Points, in no order, along strands that fork, close into loops and pass close to each other.
In the rows, zero is written as 100.
Points whose rows are less than 73.9 apart are linked; no others are. Some points are linked to none.
q_542: [ 78 109  93  98 109 110  91 109 117 132 115  94  82 105  74  71 130  83
 122  65  93  72  83 103  83]
q_368: [120 156 119  74 126 101 144 116 145  92 140 111  99  75  42 111 147 139
 112 121 114  67  76  91  81]
q_875: [ 62 106  79 106  72 113  54  95  87 137  66  68 113 135 108  85 105  70
 133  68  99  63 111 139 123]
q_963: [ 82  99  73  96  82 107 105 101  83 117  77 104 109 137 105  92  75  86
 124 103 115 129  67  82 111]
q_729: [ 78  65  84 109 116  83  68  93  95 134 125 101  53 103 102  61 123  71
 114  67  88  80  87  75  66]
q_127: [ 85 124  86 100  74 120  67 100  99 120  85  79 107 136 101  84 107  85
 142  75  84  76 112 138 122]
q_859: [102  57 120 105 132  88 107 100  72  66 122 132  96  71 104  86 131 117
  58 119  75  82  95  74  76]
q_692: [ 92 126 117  96  94 133 108 107 107  88 102 114 126 101  84  79 140 116
 132  94  90  59 103 121  99]
q_621: [123 147 131  82 113 127 133 107 140  96 119  98 114  66  64 111 142 132
 109 113 119  78  89 112  95]
q_584: [ 67  98  91 105  96 124  84  98  69  99  86 114 122 137 105  73  99  85
 121  86  88  87  93 107 101]
q_887: [120  95 132 110  99 112  99 105 115  56 113  95 113  76  90 115 114 119
  90  87  46  68 162 131  94]
q_265: [ 96  88  72  89 113  81 129 106  95 107 104 102  91 104  93 102  95  84
  96 117 130 140  42  59  91]
q_234: [129 132 122 102  97 121  95 102 148 109 111  79  94  71  83 119 132 126
 104  81 103  71 130 156 102]
q_158: [109 106  95  98 103  87 123 102 131 140  85  72 111  52 101 130 125 120
  88 121 165 132  54 113 112]
q_939: [ 93 107  70  87 109  91 132 106 111 121  80  87 109 115  96 107 100  98
 109 106 144 148  26  64  97]
q_294: [126  84 116  99 115  86  86 103 108  66 137 118  61 102  77  88  87  93
  78  85  43  89 140  85  67]
q_228: [120  83 130 114  96 113  96  82  83  56  93 105 116  87 114 106 101 122
  73  93  53  87 158 117  92]
q_118: [112  69  99 108  98  94  88  91  66  63 106 115  92 131 107  86  58  84
  89  96  59 100 136  85  97]
q_439: [115 106 124 101 103 123 122  92  99  77 102 113 133  68 101 117 104 130
  89 114  96  91 114 111 104]
q_764: [ 99 140  85  78  79 101  95 102 143 139 104  75  72 142  87  89  79  68
 133  72 123 105  74 116 102]
q_153: [102  96  90 101  87 106 101  94  62  74  99 123 101 151 106  84  63  81
 100 107  82  94  97  73 101]
q_223: [135 103 108  94  89  90  91  90 118  89 134  90  61 100 102 113  54  93
  84  99  83 120 132 106  95]
q_504: [ 61 104  73  84 115  99  94 106  87 123 126  99  70 133  81  58 111  64
 131  78 107  89  38  48  57]
q_130: [135  82 129 104  93  98 103  84  80  49  97 107 119  84 125 132  61 127
  62 113  70 106 150 118 105]
q_595: [ 58  84  95 116  83 132  75  92  44  80  71 116 136 143 120  64 112  83
 125  93  70  74 120 112 110]
q_51: [113 116  88  92  99  95 134 112 128 124  80  94 120  75 103 144  97 126
  86 131 162 164  60  97 123]
q_877: [132 139 124  72 127  80 145 117 137  72 147 115  81  64  48 111 118 126
  87 121  98  84  79  78  77]
q_455: [ 94  82  97 117  99 110  72 101  91  69 109 109  79 148 104  77  79  69
  99  70  47  85 144 103  88]
q_385: [129  97  96 100 100  73  97 102 123 114 134  85  39 101 105 105  62  77
  64  93 105 125 114  98  94]
q_625: [129  73 129  99 134  69 122  95  83  57 133 114  87  53  88 103 121 129
  40 137  84  92  83  70  64]
q_22: [117 148 125  86  97 133 119 108 145  99 113  94 117  74  71 123 137 132
 118  95 117  66 116 138 104]
q_400: [102  96 125 112 118  90  97 120 129  83 135  98  78  60  46  96 144 113
 110  73  53  59 149 121  75]
q_238: [124  65 110 113  95  69  80  84  98  89 113  85  83  89 133 125  48 103
  60 102  69 132 150 117 104]
q_840: [ 82 146  68  83  66 111  88 113 119 137  85  76  98 158 105  94  79  66
 148  77 124 113  56 110 115]
q_608: [ 85  87  98 111  71  85  64  81  87 119  46  76 111  82 127 146  70  88
  93 103 113 124 149 145 143]
q_737: [112  94 123 113 112 107  99 112 118  82 122 100 108  54  76 104 145 123
  94  78  61  61 143 125  86]
q_832: [ 74 125  90  94  80 123 108  96  74  88  62 109 147 156 111  95  63  95
 134 120 104 119  92 101 128]
q_755: [ 82  68  71 106 113  77 119 104  73 115  79 109  95 109 124  88  88  85
  96 119 127 144  51  53  98]
q_611: [113 102  84  96  96  78 105  98 113 123 111  91  70 121 107 102  45  79
  94 111 122 151  84  75 109]
q_825: [156 138 127  85 108 109 151  94 105  50 113 120 130  75  94 137  79 148
  78 141 111 100 106  91 104]
q_353: [ 79  74  73 114  99  71 100 111  80 138  55  96 108  91 131 116  97  89
 116 121 148 155  64  86 132]
q_849: [ 79 107  80  92 101  95  96 103 103 112 119 107  68 131  83  67 104  71
 115  87 105  97  58  58  81]
q_599: [ 79  52 106 118 123  90  92  95  73  98  94 101 111  54 115  76 143 105
  79 101  86  96 100 100  89]
q_926: [ 85  64  90 111 105  92  83  93  86 126  91  83  98  68 115  78 132  87
  93  88 104  94 103 106  95]
q_35: [117  94 128 119  79 107  98  84  84  85  82 106 129  82 135 148  62 121
  76 121  90 118 154 136 120]
q_978: [ 81  72  82 104 106  88  57  96  98 116 118  96  46 116  95  65 101  57
 110  53  72  91 121  79  69]
q_508: [118  93 110  95 113  80 109  99 102  81 124 112  84  92  88  87 100  94
  78 104  88  96  94  78  84]
q_344: [122 115  96  95  98  81 146 111  97  87  73  98 127  86 113 149  76 122
  79 148 149 165  79  84 125]
q_977: [ 78  82 105 105 103 125 111 104  74  96  85 109 145  80  99  74 150 120
 105 111 106  75  77  97 105]
q_821: [ 66 152  71  92  69 127  87 107 106 129  66  72 122 170  92  98  90  87
 164  83 111  97  63 115 125]
q_205: [ 94  84 117 108 108 125 118  90  75  74  90 118 145  72 108  97 140 131
  94 109  88  71 113 104 100]
q_515: [127  71  92  96 108  64  73  81 117 119 128  82  31  99 116  93  53  75
  75  96  98 144 125  86  77]
q_232: [144  76 126 102 121  74 122  87  90  76 124 101  93  43 117 136  93 128
  37 133  98 119 108  98  95]
q_162: [114  65 101 111 107  77  79  99  86  66 126 119  65 116 110  76  80  86
  70  94  56  91 128  73  75]
q_916: [115  87 115 106 108  92  90 111 122  78 139 104  63  81  69 103 107  94
  95  72  49  76 150 119  74]
q_527: [151 141 139  88 119 111 146 103 129  45 126 124 120  66  77 125 111 145
  76 130  87  75 120 100  89]
q_186: [102 107  91  93 115  90  84 114 127 101 139 111  46 128  78  78 108  78
 115  65  80  73 108  92  73]
q_629: [ 94  86 111 115  73 100  79  76  84  96  57  96 132  71 138 147  66 117
  80 107 100 117 168 141 132]
q_502: [ 69  57  79 118 101  80  99 106  56 117  61 106 116 100 141 104  91  90
  89 129 122 144  67  72 119]
q_566: [ 91 112  77  84  90 103 119 107 113 118  81  94 116 128  98  98  83  97
 122 109 138 133  42  86 117]
q_523: [ 78  94  77 109  94 101  84  99 100 150  85  85  97  87 108  94 125 100
 108  87 128  99  85 114 113]
q_464: [ 75  92  83 105  97 113  90  96  57  78 100 121  96 154 105  60  94  73
 116  96  83  89  86  81  89]
q_642: [ 67 103  89 111  73 101  73  89  83 134  36  83 137  97 127 140  74  93
 108 108 121 105 126 144 154]
q_710: [103  50  95 108 129  58  68 103  93  91 138 102  41  93 102  82  94  82
  77  76  67 101 121  65  67]
q_860: [138 119 115  98  99 111 152 100 105  62  96 109 141  67 113 146  77 142
  72 144 128 126  98  89 116]
q_609: [125  73 134 100 129  85 131  93  91  67 117 106 113  38 109 115 126 137
  36 135  88 100  98  79  78]
q_897: [146 132 123  83 112  98 132 107 125  66 127 111  94  77  71 112 110 128
  84 121  97  85 103  90  93]
q_187: [ 72  95  95  87 115  91  78 109 115 137 125  98  63  84  86  73 147  86
 113  70 100  74  74  87  65]
q_989: [ 62 110  72 105  80 102  67  88  89 147  36  62 125 124 122  92 112  84
 130  73 116  77 107 144 137]
q_503: [ 90 118 104  94 102 114  81 114 121 105 119 109  74 125  77  76 120  80
 132  75  78  68 103 106  85]
q_623: [ 86  85  90 104 110  78 107 107 116 151  82  76 104  78 105 106 128  99
 100 109 158 130  43  91 106]
q_854: [115 125 120  96  93 131 118  96 108  83 109 116 118  97  89 101 114 118
 111 104  84  72 116 118 107]
q_714: [ 99  97  81  93  88  93  90  89  94 112  94 103  82 146 113  86  50  68
  99  98 100 137  87  81 109]
q_580: [132  87 113 110  88  94  88  96 118  88 109  89  80  87 112 120  62 102
  71  97  82 114 151 117 107]
q_747: [ 56 112 104  98 101 138 111 104  74  91  87 120 149 109  92  75 150 108
 124 105  98  62  61  95  93]
q_792: [ 73 102  87 116  73 105  69  86  85 128  51  80 141  98 123 104 105  96
 123  94 121  90 123 142 148]
q_787: [ 92  91  93  94 110  94 108 107  90  94 126 126  81 118  84  69 107  85
 101  96  91  84  79  62  77]
q_588: [ 90 145  94  94  67 131 104 100  93 109  59  93 141 146 105 112  68 102
 134 104 124 109 101 124 134]
q_730: [103  40  92 109 106  68  55  87  98 108 123  86  45  98 118  84  76  69
  70  83  88 123 122  83  87]
q_81: [ 79  51 109 113 130 102 103 100  66  93  96 123 116  57 103  72 141 116
  74 116  87  78  79  69  82]
q_841: [105 134  94  88  90 114  93  94 145 151  83  67 108  74  93 118 128 110
 116  87 147  89  86 138 126]
q_5: [118 101  93  86 108  77 116 100 115 112 122 112  73 112  91  98  68  90
  90 114 122 125  56  61  85]
q_296: [126 118 122 106  88 107 125  92  97  85  64 106 151  65 136 171  67 143
  76 139 140 141 130 120 136]
q_33: [102 130  95  98  87 125  85 108 112 106 107  97  96 132  90  82 107  87
 126  82  93  78 114 123  99]
q_140: [ 73  91  74 109  92  91  87 109  98 149  68  76 102  98 121 105 106  95
 106 110 151 126  65 110 123]
q_604: [ 98 125  78  87  90  94  93 105 123 135 123  91  61 142  89  83  85  64
 131  73 110 104  76  87  82]
q_763: [123 115 107 103  96 103 143 102  90  78  64 112 139  79 121 162  61 141
  80 151 145 150 107  97 130]
q_826: [ 68 118 109  97 108 136 103 109  81  84 100 120 131 116  77  70 148 106
 138  86  78  45  90 110  96]
q_615: [ 77 142  90  90  78 130 100 104 102 115  72  87 137 143  98 100  97  98
 147  99 113  86  72 125 126]
q_848: [ 82  73  87 107 114  96  67 109  85  79 123 110  57 139  89  63  93  66
 119  59  54  80 131  80  77]

A piece is two or more points that can be reached from each other along the links. Count, over all rows, the pieces, the separate loops (a circle has one, a figure eight two, a Y none), the forks (points with three links) and the tips (points with one).
pieces: 4
loops: 3
forks: 7
tips: 9

How many points has the smallest loop of links through each point below? Write - if it is on no loop.
q_642: 25
q_611: 7
q_692: 7

A fork is a point with three links, a tip a point with one. Leave the first point through the second and follow the links. Name the first fork or tip that comes.
q_35 / q_629: q_503
q_825 / q_527: q_234
q_234 / q_22: q_763
q_849 / q_604: q_832
q_162 / q_710: q_238
q_238 / q_580: q_162
q_832 / q_588: q_849
q_140 / q_523: q_232

Name the points in between on the shortest way along the links from the first point to the second, in order.
q_611 / q_897: q_5 q_265 q_755 q_502 q_353 q_140 q_623 q_158 q_51 q_344 q_763 q_860 q_825 q_527
q_35 / q_710: q_130 q_228 q_887 q_737 q_400 q_916 q_294 q_162
q_503 / q_580: q_542 q_187 q_729 q_978 q_848 q_455 q_118 q_162 q_710 q_730 q_515 q_385 q_223
q_792 / q_584: q_989 q_875 q_127 q_33 q_503 q_542 q_187 q_729 q_978 q_848 q_455 q_118 q_153 q_464
q_832 / q_504: q_588 q_615 q_821 q_840 q_764 q_604 q_849
